Each row is a point on a tangle of strands that fork, close into loops and nearly touch. The rows are in no order.
Two points are linked if the straight distance between their rows is under 33.6. Some points are linked to none.
k405: [ -6  -5   1  15   3  -1  -9   4   2   8  -5  -3  -3   0   1  12 -14  19
 -27  -6]
k346: [ -5   9   4 -20  13  14  15   3  11  -3   1  -1  18   2   7 -16   6 -26
  18   8]
k399: [ -5   1   9   4 -18 -17 -16   2  -5  -3 -17  -3 -10  -3  -9  15   6   0
   8  -3]
k183: [ -3   7  -9  -6   3  -4  -2   3  -7   1  -2  14 -12  -6 -12 -12   4   4
  -3  -6]
k81: [  0   7  12   4  10  17  -5 -22   5  -4 -11 -10  -5  -5  11   5 -20  -2
  -5  -5]
k25: [  8 -12  -5  21   9  -7  11  -2  -2 -10  17 -10   7   8   3  17 -13  12
 -14   8]
k273: [ -9  -4   5 -11 -11 -11  10  -9   6  -2  -2  -9  -3  -8  -1   8   0  -1
  -4  27]
k497: [  1   3  -8 -16   3   5  35 -11  15  -7   9  -1   0   3   3  -6 -19  -4
  -2  15]
k985: [  7   9  -6  -3   6   1   1 -18 -10  -9   7   6 -12  -8  -3 -16 -13  -4
   7  -7]
k211: [ 13  11 -11  -9  15  18  14   1  -6  -9   3   5  -4   2  18  -4  11  -8
  -1   5]
k529: [  0   5  -1   7  10 -12  10 -14   6   1   6  -6   2   0  -8  10 -14   1
 -13   7]
k806: [ 5 -5  6  4 -5  3 -7  2 -8  3 -8 -3  3 -2 23  8 15 -1  5 -5]
k98: [  8  -2  -3 -24 -10   1  12   5   2  13   0  -3  15  -8  20   0  -6 -12
  19  15]
k988: [ -3  -6  -9   9   2   4   0   4  -7  -2  -1   3 -10  -1   8   7  -9  19
 -22   3]
k220: [ -2 -12  12  18   2   6 -22   3   4 -17  -2 -16   3   5 -14  10  13  11
 -19  -6]
k991: [  8  -7 -11  -6  -6  -2 -11   1   3   1  -2  11  -5  -6   3   6  13  11
  -3 -10]
k772: [  3   4  -1 -24  -3   0  19   6  -1  -2 -12  -6  -5  -7   5  -9 -17 -13
   2  27]
k386: [-10   3   5  -4   6  20  14   7   3   3  -6 -13  11   3  27   5 -12 -19
  10  18]
k315: [-10  -4  13  -1  -2  -4  -1   8   3 -19 -10  -4  -6   0  -3  -1  18   1
  -4   4]
k476: [-14   4   0  -5   7  19   6  13   2   3  -4  -1   2   3  12  -6  15  -7
  -7   9]
k526: [ 12  -9 -13 -16 -10 -20  18  15  -3  -5   1  10  -3  -1   5  -4  -1  -1
   8   5]
k121: [ -3  -5   1  -3 -19 -16  -4   1  -7  -1  -7  -2  -6  -6   0   6   4   2
  14  10]
k887: [ -5   2 -14   5   6  -6  14  18  -3  -1   8   8   0  11  -4  -1   4  11
 -20  -2]
k240: [  0 -10   4   6  -1  -2  12   1  -2   0  13   5  11   5  13 -19 -13   1
  15  -7]
k170: [ 13  -1  -9  16  12   1 -22   1  -2  -1   8  -4  14   4  -7  20  11  10
 -12 -18]
k604: [  7   3   6  -4   1  12 -10  15 -12  11 -16  10 -14   0   7 -13  21 -20
  14  -2]
k892: [ -6  -6  14  -8  -5 -11  11   4  10  11 -17 -11  13  -2  12   8  -3 -12
  -4  10]
k437: [  5  -8  -7  13   3  14  -8  -4  -6  -2  20  17 -10   4   0 -19   2  10
  15 -12]
k265: [ -4  -4   4   5   4  12   0   8  -1  -9   5   3  -3   2   9 -17  16  -6
  11  -3]
k886: [-15   1  10  16  -1 -16 -12   8   6  -2   0   0   4   9 -19  -5 -10   4
   5 -18]
k298: [  5   9  11  11  -7  11 -27 -11  -7  14 -13  -4  -2  -2  -5  11   6   1
   2 -14]
k691: [  1 -11   0   6  11   4   0 -16  14 -18  10 -17   8  -1  -5  15   1   7
 -19  15]
k132: [ -2  -4   1   0  -5  10 -12 -14   5   9   8   8  -1  -7  -6 -15   8   0
  10  -6]
k580: [  6  -3  -8  -3 -16 -14   2  17 -12   5   8  14  -4   6  -7 -10   7  -8
  28   1]
k316: [ -3  -4  15  17   5   0  -9 -12  12   9   2 -14  20   4  -3  15 -10   6
 -14 -13]
k184: [  8  -7  -3  17   3 -10 -17 -16  -2  -3   4 -14   6  -4  -8  22 -19  11
  -1  -2]
k573: [  5   6 -15   9   3 -23 -12   2   2   0  16   6   7   7 -23  13  -3   9
  14 -15]
k438: [  6 -15 -12 -14 -15  -6  -1   9   0   5  -2  12  -4  -7   9   5  22   6
   4   3]
k964: [ 18  -1 -19   5   0  -4  -4  -4 -17 -14  21   2 -10   5 -14  10   2  15
   1   9]
k675: [  8   3   2   7  -6   9 -29  -6   0  16  -6  10  -5   1 -11  10  22  -1
   4 -19]
k556: [-10  -3  24   8 -16 -16 -14   1  17  -2 -10  -9   6   8 -18  15   2   5
  -8 -20]
k198: [ -1  16  -5  -5  11   7  19  -8  -2   6   9  -9  16   5  11  10  -1 -15
   1  19]
k310: [ -8  -3  -6  13 -12  -2 -34   8   7   3   5   1   1   1 -31  11  -3  21
  -9  -2]
k546: [  6  -6 -13  11   4  -5  10   2  -8  -1   9  -7  -4   5  10  17 -15  21
 -19   9]
k856: [ 16  -8 -17  13  -2   0  -8  11 -11   0  11  15 -11   9   4   6  20   8
  12  -7]
k722: [ -1  -2   1   5  -4  -4 -13 -12  -8 -18   5  -5 -12  -6 -15   0  13   1
   7   9]
k262: [-11 -18   3   2  -3  -2  -3   1  17  -3   8  -1  13   4  -2   5  18  11
  -7  -3]
k952: [  4   8  12 -26   6 -10   8   1  11  -7 -26  -2  -2  -8   0  -5  -3 -22
  -5  -2]
k633: [ -9   8   8  -2   9  25  -3   8   4   7 -11   3   4   2  14  -8  12 -10
  -9 -10]
k457: [ -2  -1 -14  -8 -14   1   5  -2   0  21  12  14  -9  -2  -6 -12  -8  15
  -3   4]
k584: [ -1   6  -6 -22   4  13  11  -8   7  -5  -5   9 -10 -12   4 -18 -12  -6
  -4   3]
k107: [ 13   0  -3  12  -1  -3 -33  -5   4 -15   0  -3  -2  -1 -26  17   0  12
   1 -19]
k771: [-11  -3  -5  -8  -8   1  15 -10  11   0   8 -10  -2  -2  -7  10  -8   7
 -14  28]
k173: [  8   3 -15  -2  -7  -7  19  -6  -9   5  16  -1   6   8   2  -1  -6   1
   9   6]
k784: [  6  -9   5  17  20  -1   0  -8   7 -22   5 -16  -1   2 -16  14 -11   7
 -24   7]
k933: [ -6   1   9 -13  -7   9  -8 -13   4  10  -4  -2  -2 -10  -1  -7   8  -8
  10   4]
k146: [  1  -3  15  16  14   5 -11  -7   3 -21  -7 -20  -1  -1  -8  10  -3   3
 -20  -3]
k35: [ -4  -5  -5  14   8  13 -19  -1  -2   5  10  -8  10  -2 -22   5  13  11
 -16   6]
k358: [  0   4   3  11  -9  -4 -23  12   1  20  -5  12   0   9  -9   4  12   0
  10 -27]
k389: [-13 -10  -8  -6 -16  -1  -3  -2   5   7   6   5  -8  -7 -11  -4  -2  18
 -11   9]
k788: [ 15 -10 -10 -13 -10   1  15  17 -14   5  -1   6  -2  -5  27 -13 -10  -1
   8  10]
k906: [ -5   1   4   4   9  29 -10 -18  11   1  13  -9  12   1   2   3  15   0
   2   1]
k27: [  6 -16   3  -8 -14  -8  -1  14   0   4 -10   4   6  -6  16   5  17  -3
   8  -2]
k320: [-15  -8  19  14   3   4   8   0   7  -5   2 -10  12   6  13  -6  -6  -5
   3   5]
k484: [-10   9   7  -7   8   7  13  -6   6  -2   6  -4  11   2  -4 -14  -2 -19
   7  10]
k972: [  4   4   1   8   2   5  -8   4 -19   8  -4   9  -9  -2  10 -13  -5  -5
  16  -9]
k436: [ -2  -2  -3  -3   2  -3  25   2   3   9   7   2  11   3  15 -14 -25  -3
   5   3]
k189: [  2   1  22  -6 -13  -6  -6   7  -2  -3 -26  -4  -2  -1   8   1   8 -10
   3 -13]
k562: [  9  -8 -14   5  -2  -1  -9   5  -1   8  13  27  -6   1  -1 -11   3   6
  19 -20]
k884: [  6  -8   4  10 -11  -9 -17  -4   3  -1   1   6   2  -2   5   6   0   1
  18 -26]
k456: [-10   4   6  12  -7  -9 -13  14  -1  20 -10   6  13   6   5   3  -3  -1
   3 -29]
k69: [  2  -3 -12   6   1  19  -9   5  -8  15   3  12  -8   1  14   0   7  12
 -10  -8]
k836: [-15   5   8   5   8  -8   2   6   3  14   2   5  16   8  -3  -3   4   0
  -7 -11]
k74: [ -2   3   1 -11  -1   1  15  -7  -3 -12   1  -7  -7  -3   6  -4  -6  -4
   3  23]
k334: [  2 -15 -11   4  -8   3 -17  -4  -2 -15  11  -1 -10  -2 -14   3  14  17
  -2   5]
k29: [ -2 -10  20  12  -5   6 -16  -6   2 -12 -13  -7  -2  -1   9   0  -4  11
  -7 -18]
k976: [ -6   0   0  -8   2   4   3  13   6  -3  -9   1  -2   1   3  -2  28  -2
 -15   4]
k951: [-10  -5  24   7 -10   0 -17  -3  14  -4  -6  -7   8   5 -14  -1  12   1
  -4 -17]
k924: [  6 -15 -12  12   3  11 -11  -9  -2 -17  21  -9   1   0 -11   3  11  16
  -8  11]
k799: [  9   0  -7  24  11  -1 -21  -8 -10  -4   6  -3   2   1 -15  11 -18  14
  -3 -15]
k157: [ -1   4 -11 -13   6   6   4  -8   6  -6  -1  13 -12  -9  -5 -11   2   8
 -14  -4]
k406: [ -7  -3   2  22  -3 -10  -9   7 -16  -2  -1  -1  -5   4   5   3 -18   8
   2  -6]
k586: [  1   3  -6  -2   5  13   3 -10  -4 -18  10  -6 -13  -2   1  -6   2   4
  -4  16]
k243: [  4   1  -5 -11  -7   2   6  -6   0  14  13   0   9  -1   3   0  20 -11
  22  18]
k557: [  4  22  -3 -15   9   3   5  -4  -3   6 -14   1  -1  -6  -1   2  13 -21
  -7   5]
k130: [-10  10   1  -3  15  19  18   2   8  -7  -1 -13  13   8  18  10   5 -16
   3  21]
k459: [-17  -2  22   8  -7 -12  -4  -4   6   7 -15  -5  -4  -3 -12  -6 -18  -1
  -4  -5]
k695: [-10  -1  14  -4  -4  -2   1  16  -9  17  -9  -4  11   2   4 -17   5 -15
  12   6]
k51: [-16   1  26  21   3  -6  -3   0   8   1 -16 -10  -8   0 -10   5 -21   3
 -18  -2]
k507: [ -1   1 -17  -5  -2   2  21   9  -7   2   8   7  -8   5  -1  -5   2  13
 -15   8]
k865: [ -8   6  -5 -22  10   8  28 -10  22  -5   0   1   3  -2  -2  -1  -6 -10
 -10  15]
k599: [ 18  -3 -16 -19  -8   3  30  16 -11   0   7   2  -2   6  14 -18  -2  -1
  12  12]
k12: [  6  -8  -6   4  -5 -18   9  -2  -2 -13   5  10  -2  -3   9   4 -11   9
   6 -10]
k314: [ -5   1   5  14  -3   2 -23 -16  -3   8   6   0   0  -4 -16  -8  -3   3
   9 -10]
k509: [ -2   3 -18 -27  -9  17  22  -5   8   6  13   4   2  -1   2 -12   0   1
   6  17]
k71: [  2   4 -16 -15  -9  13   2  -4   1  23  13  14  -5  -3  -9 -10  20  -2
   4   9]
k510: [ 13   0 -12   8   5  20   8  -6 -11  -5  23   6 -10   5   5 -16   7   2
  10   0]
k119: [ -1  -4  -1 -18  -5 -22  15   9   5  -6  -6   7  -1  -5  -7 -10  -7  -6
   0   1]
k39: [ -6  -2  -2   5  14  -7  13  13   3  -4  -2  -2   5   7   0   8   8   5
 -22   0]
k896: [  2  12   2  -2   7   6  -5 -22  -2  -1  -7  -1  -9 -10  -1  -1 -13  -7
   1  -8]
k827: [ 11  -3   3 -25  -5 -11   8  13  -7  -8 -20  -3  -7 -11   6  -8  -9 -14
   4  14]
k804: [  9  19 -15 -16   5  23  17   1 -13   7  -2   1  -4  -1  17  -5 -15 -11
   8  18]
k8: [  9  -3  -5  -8 -10   2   2  11 -17  -1  -8   5 -12  -7  18  -3   4  -7
  13  13]
k753: [  0 -18  -1  14  -2 -17  -3   3   2 -22   3   3  -5   1   0   3 -11  16
   4 -11]
k736: [  0   2  -2  11   9  19 -15 -15   5  10  18  -8  17   1 -12   5   7   6
 -10   3]
k981: [  6   8 -10   2   0 -27  -3   4  -5  -4   3   8  -1   3 -11  11  -2  -1
  13 -11]
k621: [ -7   9  17   8  13   6  -5  -8   0  -5  -9  -6   2   4  -7  -4   4  -7
 -11 -12]
k447: [ 11  10  -8 -16   5   3  16  19 -13  20  -1   7  10   2  14  -6   1 -17
   6  11]
k677: [  4  -5  -4  11   2 -19 -12 -10   8   4  13   2  17   2 -13  13  -5  11
   3 -19]
k377: [  8  -4 -12  -1  -5   4  21  22 -16   2  12  12  -3  11  11 -21   7  -1
  14   4]
k533: [ -6   4  -6   0  -7 -24  11  12  -8  17  -3   1   5   1   4  16  -6  -1
  -6  11]
k859: [ -3 -18  12  13  -2  -5 -10  -5   7 -28  -7  -7  -8  -1  -3   0  -9  14
  -8 -11]
k679: [ -7  -5   8  -5  -1  -3  10  -4  14   6 -11  -4   3  -8   8   3 -14  -4
 -11   5]
k36: [ 10   3   4 -22  -6   2  -8  -3   4  -9 -18   4 -11 -12   3   1  15 -10
   3  -4]
k117: [ -2  -9  -8   7  -3 -10   0  -1   2  -6  17   0   8   5 -15   3  -2  15
  -4   3]
k742: [  7   3 -20   7   4   1  -6   5 -11  16  14  15  -1   4   0   4   1  12
  -8  -8]
k76: [ -1  -1   2  16  -2 -11 -19   7  -1  -2 -13  -4 -12   1  -8  25 -18  17
 -20 -10]
k141: [  7  -4  -3  12   3  -1 -18   1   2  14  11   3  15   6  -3  15  18   4
   6 -18]
k962: [  2   8   4   1  -1  -8 -10   1   3   0 -21   5  -8  -4  -3  11  -6   6
 -13 -27]
k91: [ -5   5 -15 -20  -9  21  24   1   4  12  10  -5   8   6  11   3   1   0
   8  27]
k567: [ -2   5  -5   0  -1  -9  17  18 -13  12   2   1   8   5  12  -1   1  -7
   1  13]
k200: [ 11  11 -10  -3   8  18   1  -2  -9   7   0   4   1  -1  23   4  13 -12
   7   3]
k269: [ -2   4   1 -14  13   6  18  -9  19  -1  -9  -1   0  -5   8   5 -11  -3
 -18   3]
k42: [ 16   2 -10  -1  -4   3  -4   5 -23   9  -1  15 -13  -4  13  -4   1  -6
  18   0]
k169: [  2   5  -5 -18   0  28   7   7  -2  10   2   0   0   1  10  -5  14 -19
  20  30]
k363: [  8  -6 -14 -26 -14   8  14  -5   5   7   3  11   0  -8  10 -15 -15   2
   8   8]
k266: [ -6  -7   0   0 -16 -14  -8  23  -3   2  -2  12  -3   2 -13  -6  15  -2
  21  -5]
k819: [ -7  -3   3 -12  -8   8  -1   0   8  23  -5   2  10  -8  14 -15 -14  -6
   8  -3]
k159: [ 0 -3 -9  1  0  9 15 -6  3 -6 30 -6 11  9  0 -4 17  5  3 13]
k674: [  2  -1  16 -12  -4  13  -7  14  -2  13 -17   2   4  -2  10 -16  14 -18
  14  -3]
k420: [ 10  12  -3  -9   6  -4 -12 -23  -1  -1  -2  -1  -5 -11  -7  10   3  -2
  -4  -8]
k670: [-10   9  -3   1  -1  -2  20  12 -15  -2   4   4  -8   9  -4 -24 -10   0
  -5   8]
k983: [  7  -9  -1  22   5  -2  -5 -12  -6  -2  17 -17  13   2  -6  17 -15  14
 -10  12]
k797: [-16  -2  11   6  -1  13   8   5  -6   3  -2 -13   6   3  17 -10  -9  -9
   4  19]
k221: [ -6   2  -8 -17  -7   5   3  -7  13  10   9   6   4  -5 -14  -7  16   0
  -6   7]
k664: [  4  -6   7   4   1   1 -11   8  -1 -13  -6   9  -8   5   3 -12  18  -2
  17 -21]
k941: [ -6  -5  21  17   8  -8   1 -14  21   1  -4 -10   4   1  -9  10 -18   6
 -19  -5]
k696: [ 12   0 -20  16   1   7   0  11 -19  10  21  17 -10  13   2  -3   9  14
   3  -5]
k339: [ 13  -2 -25   8  -1  -5 -12   3  -6 -12  18  10 -14   3 -22   6  -6  23
   3  -6]
k286: [ -3  -3   2 -17  -6 -10   6   7   9   7  -7  13   8  -5  -3 -21  -6  -8
   7  -9]
k781: [ -8  -7  13   7   1   4 -11 -10  19  -2   3 -10  17   5 -15   0  13   7
  -8  -5]
k770: [  1  -1  12  -4   7 -23  13  -3  10 -13 -19   2  -9  -7  -4   2 -15  -7
  -6  -9]
k253: [  8  -7  -6  -7  -7 -14 -14  -5  13  -7   0  10  -1  -7 -12  14  13  12
   1 -17]
k564: [  8  11  -9   3   9   2  17 -16  -4   4  20  -3  10   7   8   9  -2  -7
   5   8]
k268: [ -4  -5  10  -6  -6   8   3   8  -2  17 -15  -5  10  -5  28 -11 -21  -9
   6   4]
k880: [-13  -4  11   4  -3  13  -7   1  -1   3 -11  -3  -4  -2  11  -9  -6   6
 -11  -8]
k922: [ -8   7   3   5   1  -4  -8   4   3  13  -3   3   8   6 -10   7  14   4
 -15 -14]
k662: [ 18  -6 -19   4   3  -7  -4   2 -12 -15  13   9 -11   2  -1  10  16   6
   5   1]
k330: [ -1 -10   1  -1   5   4  12  15   2  -2   2   9   5   3  14 -26   5  -6
  12 -10]
k721: [ 11  -7   4   0   3 -14   6 -12  -2 -15  -3   2  -4  -8  11  -2 -19   0
  10  -9]
k422: [  4   1  -3  -6  -3  -5  -8 -18   6   5   3  -4   7  -8  -7  13  10   4
  -4   4]
k190: [ 14   2   0 -29   4   1  12  18   1  11  -7  -2  14  -5  11  -6  -6 -19
  10   9]
k306: [ 10  -7  -5   1   7  18 -11  -3   5  -6   6   1   2  -2  12  11  25   4
  -7  -2]
k303: [ -4   9 -11  -4  -2   4  17  11 -12   4  -3   4 -17   0   2 -11 -12   3
 -15  14]
k765: [ -4   5  20  14   9  -1  -3 -16   7   5  -1 -19  14   4   7  15  -5  -6
  -8  -1]
k640: [ -5  15  11 -19   6   1   3  -6   7   6 -18  -4   4  -4  -1   2   5 -16
 -13   0]
k299: [ -1   8  15  -5  -5  -5  -8   6  -2  -1 -27  -1  -8  -3   8   6  -1  -3
 -19 -10]
k837: [  4  11  -8  -4  -4 -27   1   8 -13  11  -8   7  -1   0  -2  15  -5  -3
  -1  -3]
k96: [ -9 -10   4  -3 -17  -3  -5  -8   8  20  -1   2   7  -9   5  -3 -10   7
   6  -4]
k687: [ 10  -5 -15 -10  -9  -3   5  -3  -1   9  14  18  -4  -1  -6 -16  -2   8
  15  -6]
k992: [-11  11   2   3  11  -1   8   6  -5   7  -7  -2  -4   4   0   2   0  -5
 -23   7]
k486: [  4  10  10 -20  -2  11  -7  -7   6   0 -15   0  -6 -11  -5 -13  19 -21
  15   4]
k55: [ -6   2 -11 -13  -8 -15  -8   7   2  -2 -10  17 -17  -4 -19  -4   2   7
  -2 -13]
k217: [-14  -6  16   5   0   7   2  -1  11  -7   5  -6  12   3   6 -15  12  -3
   5  -4]
k104: [ -1   2  -6   2  -2  -6  14  23 -15  -7   4   9 -11   7  -2 -22   9  -2
   8   8]
k245: [-16   3  19  17   4  -2  -9  -6  -8  -1  -4 -19  -3   1 -15   6  -2  -1
  -7  10]
k239: [-12  10  10   2  11   6  20 -12   7  -1   3  -7   2   3   0 -16 -23 -17
   7  10]
k989: [ -6   1  -5  14   9  22  -4 -11  -6   0  13 -14  -2   0  -2   2 -13   8
 -14  18]
k396: [ -7   5  16   0  10  16  -5 -22  20  -1   2 -14  14   1   4   8   5  -7
  -6  -2]
k575: [-11   0  15   4  -6   8  -2  -3  -8   9 -15 -11   2  -5  15  -5 -11 -13
   9  10]
k305: [ -4  11  -6  11  11  20   8  -8 -11  -3  11  -8  -5   3  16  -2 -17   3
  -5  14]
k800: [  4   0   0 -14  -3  -7  -2  -9  -2 -12 -17  -1 -17 -15   2   3   3  -3
  -3   5]
k138: [ -8 -14  14   6   3   1   3   2   4 -27  -5  -9  -8  -4   7  -3   4   7
  -8   3]
k254: [  9  -2  13   7  -7 -17 -16 -14   8  -7  -5  -3   9   0  -4  13   0   2
  12 -28]
k112: [ 18  -3 -10 -21  -6   7   9  -2  -3  12   6   8   4  -5  15 -15  -7  -9
  25   7]
k649: [  7   1 -10  11   2  -9 -29  10   6  -4   0  -1   5   7 -19  23   5  13
  -5 -22]
k927: [ -1   2  -3   5  17  10   7  -7   0 -21   7 -18  -4   1   6  17   3   2
 -19  21]
k452: [  8  -4  12 -19 -10 -13  -4  11  -8  -4 -25  -2  -4 -10   9  -4  -2 -14
  14   0]
k726: [ 10  10 -16 -16  -2  -4  32 -14   6   4  18   0   3   4  -5  -3 -11   1
   0  10]
k242: [ -3   5  -3  -1   6  27  -9   6  -4  15  -7  10 -12  -1   5  -6  16  -2
 -11  -6]
k928: [ -4   0   7  18  14 -23  -1   0  13 -12   2  -4   1   5 -28   6 -21   4
  -8 -11]
k321: [  6   9  -8 -12   4   4  24  -2   0  17   8   5  10   2   4 -19 -21 -12
   9   3]
k885: [  1  -8  18  17   0  13 -22  -4   2  -7  -8 -11   5   3   3  11  10  11
 -14 -18]
k785: [ -7   7  11  10  13  -3  16 -13   5   0   3 -11   1   2   1   3 -21  -8
  -3  13]
k555: [  4   5  -9  22   4 -10 -16   4 -16  -2   3   1  -6   1  -4  14 -17  12
   8 -11]
k899: [ 12  -7   2  -6   6  18  -8 -15  14  -9   1   5   3  -2  12  -1  20  -5
   4 -12]
k85: [ -4  -4  -5  -3 -11 -18 -21   0  10 -11  -5   9 -12  -6 -24   6   8  12
   3 -14]
k343: [ -7 -10   3   9   0 -10   7  -3  -3 -14  14 -10   3   4  -3   0   0   6
   0  12]
k385: [ -8  -1   7  17  12 -18   2  -4   8  -8   7   4   8   4 -14  -8 -18   4
   0 -19]
k490: [  6  -2 -10   4   0  10   1  -9  -1   5  26   0   6   4   0   2  23   0
  16  13]
k627: [-10   6   7  10   7  11 -11 -18  -8   3   4 -15   1  -3  -2   2  -5  -2
  -6  14]
k808: [  7   0  10  10   3  -3 -18   9  -2 -16 -11   0  -2   8   1   4  15   0
   4 -31]
k798: [-10   6   4  12  -8 -13 -20  -4  -4  11   1   6   2   0 -18   2  -9   2
  10 -17]
k518: [  6  12  13   0  -6 -11 -16  -9   5   0 -16  -2  -1   1  -8  17   1  -1
  -2 -31]
k767: [ -5   6  -8 -19  -6  12  31   1   6  -4   1 -11   7   4   8   9  -8 -13
   6  36]
k344: [  0  -2   5 -10  -6 -25  15   7  -1  14 -13  -7   9   0   7  12 -10 -11
  -1  18]
k986: [ -5  -4   5  10 -14 -19 -23  13   0  -9 -11  -2  -7   3  -5  17   0  10
   6 -16]
k714: [ -6  -9 -13   3   6   8  19   0   7  -1  27  -2  15  11   5  -6   0  16
  -9   4]
k539: [  3  -2  20 -16  -1 -10   7  -7  19 -14 -21  -1  -4 -10   5   2  -7 -10
  -8 -10]
k365: [ -3   5   1  -6   0 -16   0 -18  14   4  -5  -5  -2  -7 -15  16  -6  -1
 -15   7]
k820: [ 10   4  -8   2  17  15  15  -5  -5 -21  19  -1   0   5  13  -8   7  -4
   8   0]
k890: [-18   5  16   1   6  21   2   8   6   6 -19  -3  -1   1  13 -11  -5  -5
 -16  -7]
k870: [-11   5  17  -4 -11  -1 -11  -7   2   8 -14  -1  -4  -6  -7 -13  -1  -3
   5  -6]
k596: [ 13 -13 -14  -9 -20 -14  10  10  -7   4  10   9   0   1   5  -4   9   0
  24   8]
k54: [  7  -9   5 -24  -2  -8   6  17   5  13 -15   6  13  -3   9 -15  -3 -13
   9  -4]
k10: [  5   2   1   9   7 -29  -5   3   8 -21  -4   2 -10   2 -22  16 -15   7
  -6 -12]
k975: [  3   6  -1   4   4  17 -12 -15  -7 -12   5  -3 -15  -7 -12  -9  11  -2
   1   8]
k760: [ 12  -7 -16   7  11  15  -8  -1  -3  -7  12  -6   4   1   1  15  11  14
 -17   5]
k258: [ -3   4  -6   5   0 -10 -12   6  -3  14   6   3   9   3 -11  12  22   2
  -1  -3]
k607: [  6  16  -8 -11  10  -5  13  -4  -6   0   6   5  -3   1  -6  -1  13 -10
  -1   4]
k488: [  3   2  -4 -14  -7   5   7   9  -7   4   1  -4   1  -3   9   1  22 -16
  14  28]
k504: [ -3  11   7  15   1  -8  -7   4 -18   3  -7   2  -7   3   1  -4 -12  -5
   9  -8]
k417: [ -1   1   3 -15   7  26   7  11   7   2  -4   0   7   4  14 -11  20 -22
  20  12]
k845: [-17 -10  12  18  -6 -18 -11   3  12   2   0  -7   9  10 -19  10  -7  10
  -7  -9]
k68: [-2 -4  2 14 -2 -1 -3  8 -8 11  0  2 10  2 20  5  2  4 -1 -9]
k657: [  4   4 -14   4  -6 -15   9  -5  -4   4  18   5  -1   5 -16  -2  -7  12
   2   2]
k824: [  5   0  15  19  -6   1 -30  10   2 -18 -11  -5  -5  10 -10  11   4  10
  -3 -32]
k572: [ 10  14 -14 -25  -1  24  25   9 -10  14   5  -1   3   6   8 -17 -15 -12
  15  22]
k223: [  2  17 -12  -6  11  22  20  -8  -7  -3   2  -1  -9  -1  15  -2 -23  -3
  -3  14]
k348: [  9  -2   2  -4   2   0  -1 -11  -4 -14  -1   5  -6  -9  10 -17  -7  -9
  16  -8]
k908: [  4  -1  -1  -3 -13 -13  -4  19 -19  -1 -14   4 -11  -7  12   8   3   2
  10   5]
k414: [ -2   0   9   2  -2 -26   4   7   6 -17 -15   3  -8  -1 -10  10  -4   2
  -3  -7]
k463: [-11  11   2  -6   8   4  13  12  -6   7 -14  -1 -11  -1   4  -4 -15 -12
 -17  15]
k19: [-14  -5   1   5  -7  -3 -16   0   7   6  -2   2  -5  -3 -24   1  -5  18
 -17  -2]
k194: [-11  -7  11  21   6  -6  -3  -5  -9 -12   5 -13  -6   2 -10   0 -13   6
  -5  10]
k940: [ -7   6  -7   1   0   5  -7   6  -7  -3   7  10 -14   2 -23 -14  21   3
  -3   2]
k222: [ -8  14  -9 -12   6   3  13   0   2   6  13   5   4   1 -14  -9  15  -3
 -10  12]
k403: [  3   1   0  -6  -9  -1  -9  18  -5   7 -12  11 -12   0  -4  -8  24  -9
  13  -3]
k659: [  5   4  11   8  19   5  10 -17   3 -10  -6 -11  -4  -2  16  12 -21  -8
  -3   5]
k480: [-13  -6   8  11  -1 -14   2  15   1  13  -5   4   9   6   7   0  -8   3
  -5 -14]

A tip is a point with one link. Name the tips that can be reached along the links from each point below, in the order of the rows.
k222 => k262, k35, k71, k800
k510 => k310, k200
k788 => k76, k986
k273 => k771, k884, k899
k890 => k339, k927, k714
k922 => k298, k584, k107, k940

How many points has the smallest loop of links through each point below? Write none if it is on no loop.
k507 => 6
k529 => 8
k880 => 9
k546 => none
k170 => none
k239 => none
